Each row is a point on a tangle of strands that fork and nearly touch. The rows are in no order.
In the rows, zero is written as 128.
Points whose rows are less than 48.1 apart are linked; no others are.
z_518: [180 137 136  89  86 106 167 145 102 134]
z_892: [114 158 190 136 128 189 106 127 154 125]
z_879: [157 150 144  96 105 121 159 133  89 191]
z_917: [136 101  58 124  93 129  87 125  99 100]
z_688: [ 90 104  87 186 137 146  77 126 159  88]
z_166: [124 112 132 147 158 101 150 129 152 105]
z_111: [100 147 128 133 124 196  59 111 128 126]
z_136: [130 112  91 124 104 152 100 121 106 125]
z_935: [133 113  80 141 154  51 177 137 138 123]
z_691: [149 133 187  84 161  70 176 118 149  91]
z_384: [104 124  62 144 138 138  94 111 105 188]
z_535: [151 138 119 114 135  77 180 141 113 179]
z_708: [129 143 143 131 166  92 180 129 125 195]
z_589: [132 103 135 140 100 134 115 150 137  62]
z_496: [110 145 185 148 146 162 125 132 161 121]
z_882: [159 143 199  81 163  78 185 123 147 122]
z_625: [114 127  65 119 118 133  93 111  88 174]
z_168: [160 117 135 108  81 130 138 145 115 108]
z_911: [ 88 119 114 166 119 174  53 127 150  77]
z_671: [156 147 168  93 108 142 161 134 105 172]
z_883: [121 130  73 102 110 147  87 113  79 154]
z_441: [ 94 134  97 168 159 147 108 107 133 188]
z_267: [135 130 140 126 115 145 133 128 119 151]
z_994: [ 97 142 144 156 137 182  89 119 151 138]
z_203: [101 127 119 166 155 140 124 122 150 147]
z_229: [148 127 103  93  81 150 105 132  81 124]
z_869: [160 128  87 120 100  70 169 145 110 142]
z_259: [159 122 122 101  78 149 116 128  95 117]
z_746: [118 119  98 117  96 170  62 119 102  91]
z_791: [104  94  87 179 125 128  90 133 148  75]
z_666: [ 97 160 175 153 137 194  80 127 160 127]
z_261: [123 133 132 139 146 125 147 126 126 177]
z_184: [116 120 130 156 149 125 139 130 152 119]
z_122: [108 136 183 124 214  81 157 103 182 111]
z_896: [ 83 114  94 184 132 160  60 121 160  88]
z_397: [128 123 159 135 115 158 124 139 133 103]
z_250: [130 105  98 147 171  53 171 128 150 109]
z_377: [152 137 210  85 130 122 168 134 140 104]
z_302: [129 129 154 121 100 171 100 128 124 113]
z_51: [117  96 106 165 165  78 152 131 156  98]
z_310: [119 110  76 116 101 155  73 120  93 107]
z_983: [142 145 130 110 125 116 157 133 104 196]
z_212: [147 103  73 119  79 121 104 135  97  99]
z_541: [ 99 113 115 148  99 176  55 130 133  65]
z_402: [165 145 164  92 121 108 187 142 116 144]
z_86: [126 114 146 139 103 150 109 140 138  75]
z_204: [110 118 117 129  98 180  64 122 118  79]
z_600: [173 130 139  88  74 126 150 149 100 123]
z_773: [ 94 161 123 115 129 207  55 105 115 141]
z_816: [115 136 177 129 191  96 163 116 173 121]
z_656: [158 149 184  86 151  80 194 127 135 142]
z_712: [111  96 103 168 118 132  96 138 153  60]
z_67: [140 139 166  98  87 187  98 126 109 125]
z_557: [102 148 189 154 170 145 129 126 183 112]
z_151: [129 114 146 136 167  74 162 121 162  90]
z_349: [118  93 120 151 106 128 104 148 150  41]
z_275: [138 145 134 124 140  98 176 136 111 196]
z_821: [131 118 120 144 150 102 164 132 130 153]
z_484: [104 131 114 160 153 150 114 116 135 164]
z_838: [110 141 126 149 153 134 142 124 124 203]
z_149: [100 142 182 143 183 116 140 124 185 104]
z_282: [122 124 109 131 114 145 109 122 112 144]
z_296: [ 98 141 130 150 125 184  68 117 140 114]
z_103: [126 138 156 130 173 109 175 123 142 169]
z_814: [139 120 164 112 169  77 166 124 158  90]
z_199: [177 143 137  86 100  92 182 145 108 141]
z_717: [138 133  92  82  90 153  90 117  69 148]
z_837: [158 134 110 110 119  69 183 140 113 154]
z_634: [147 136 146 111 111 137 143 135 112 153]
z_121: [ 93 156 117 111 133 201  70  99 108 164]
z_150: [140 113  99 138 133  86 162 142 130 143]
z_719: [123 131 158 137 177  96 170 124 156 140]
z_382: [166 121  88 115 107  55 177 144 113 113]
z_554: [148 115  79 137 118  83 155 139 114 138]
z_380: [158 106  86 124  77 107 132 141 101  99]
z_844: [161 145 193  82 122 118 179 141 128 135]
z_533: [ 94 131  77 162 156 148  93 105 122 186]

A fork is a point with three links, a tip a point with one. Leave the first point through the second and follow the links. Name the first fork or tip that comes.
z_496, z_557 -> z_816
z_484, z_203 -> z_166
z_719, z_103 -> z_275
z_600, z_518 -> z_377
z_261, z_821 -> z_869
z_814, z_691 -> z_656

Follow the links from the first point to the second, and from the first to the third. Name the last point that the two ways share.
z_554, z_671, z_719 -> z_275
z_204, z_671, z_380 -> z_310
z_719, z_879, z_382 -> z_275

Name the points in between on the shortest way along the links from the first point to the second, in order.
z_671, z_869 -> z_879 > z_983 > z_275 > z_535 > z_837
z_168, z_625 -> z_259 > z_229 > z_717 > z_883
z_296, z_892 -> z_994 > z_666
z_816, z_275 -> z_719 > z_103 > z_708
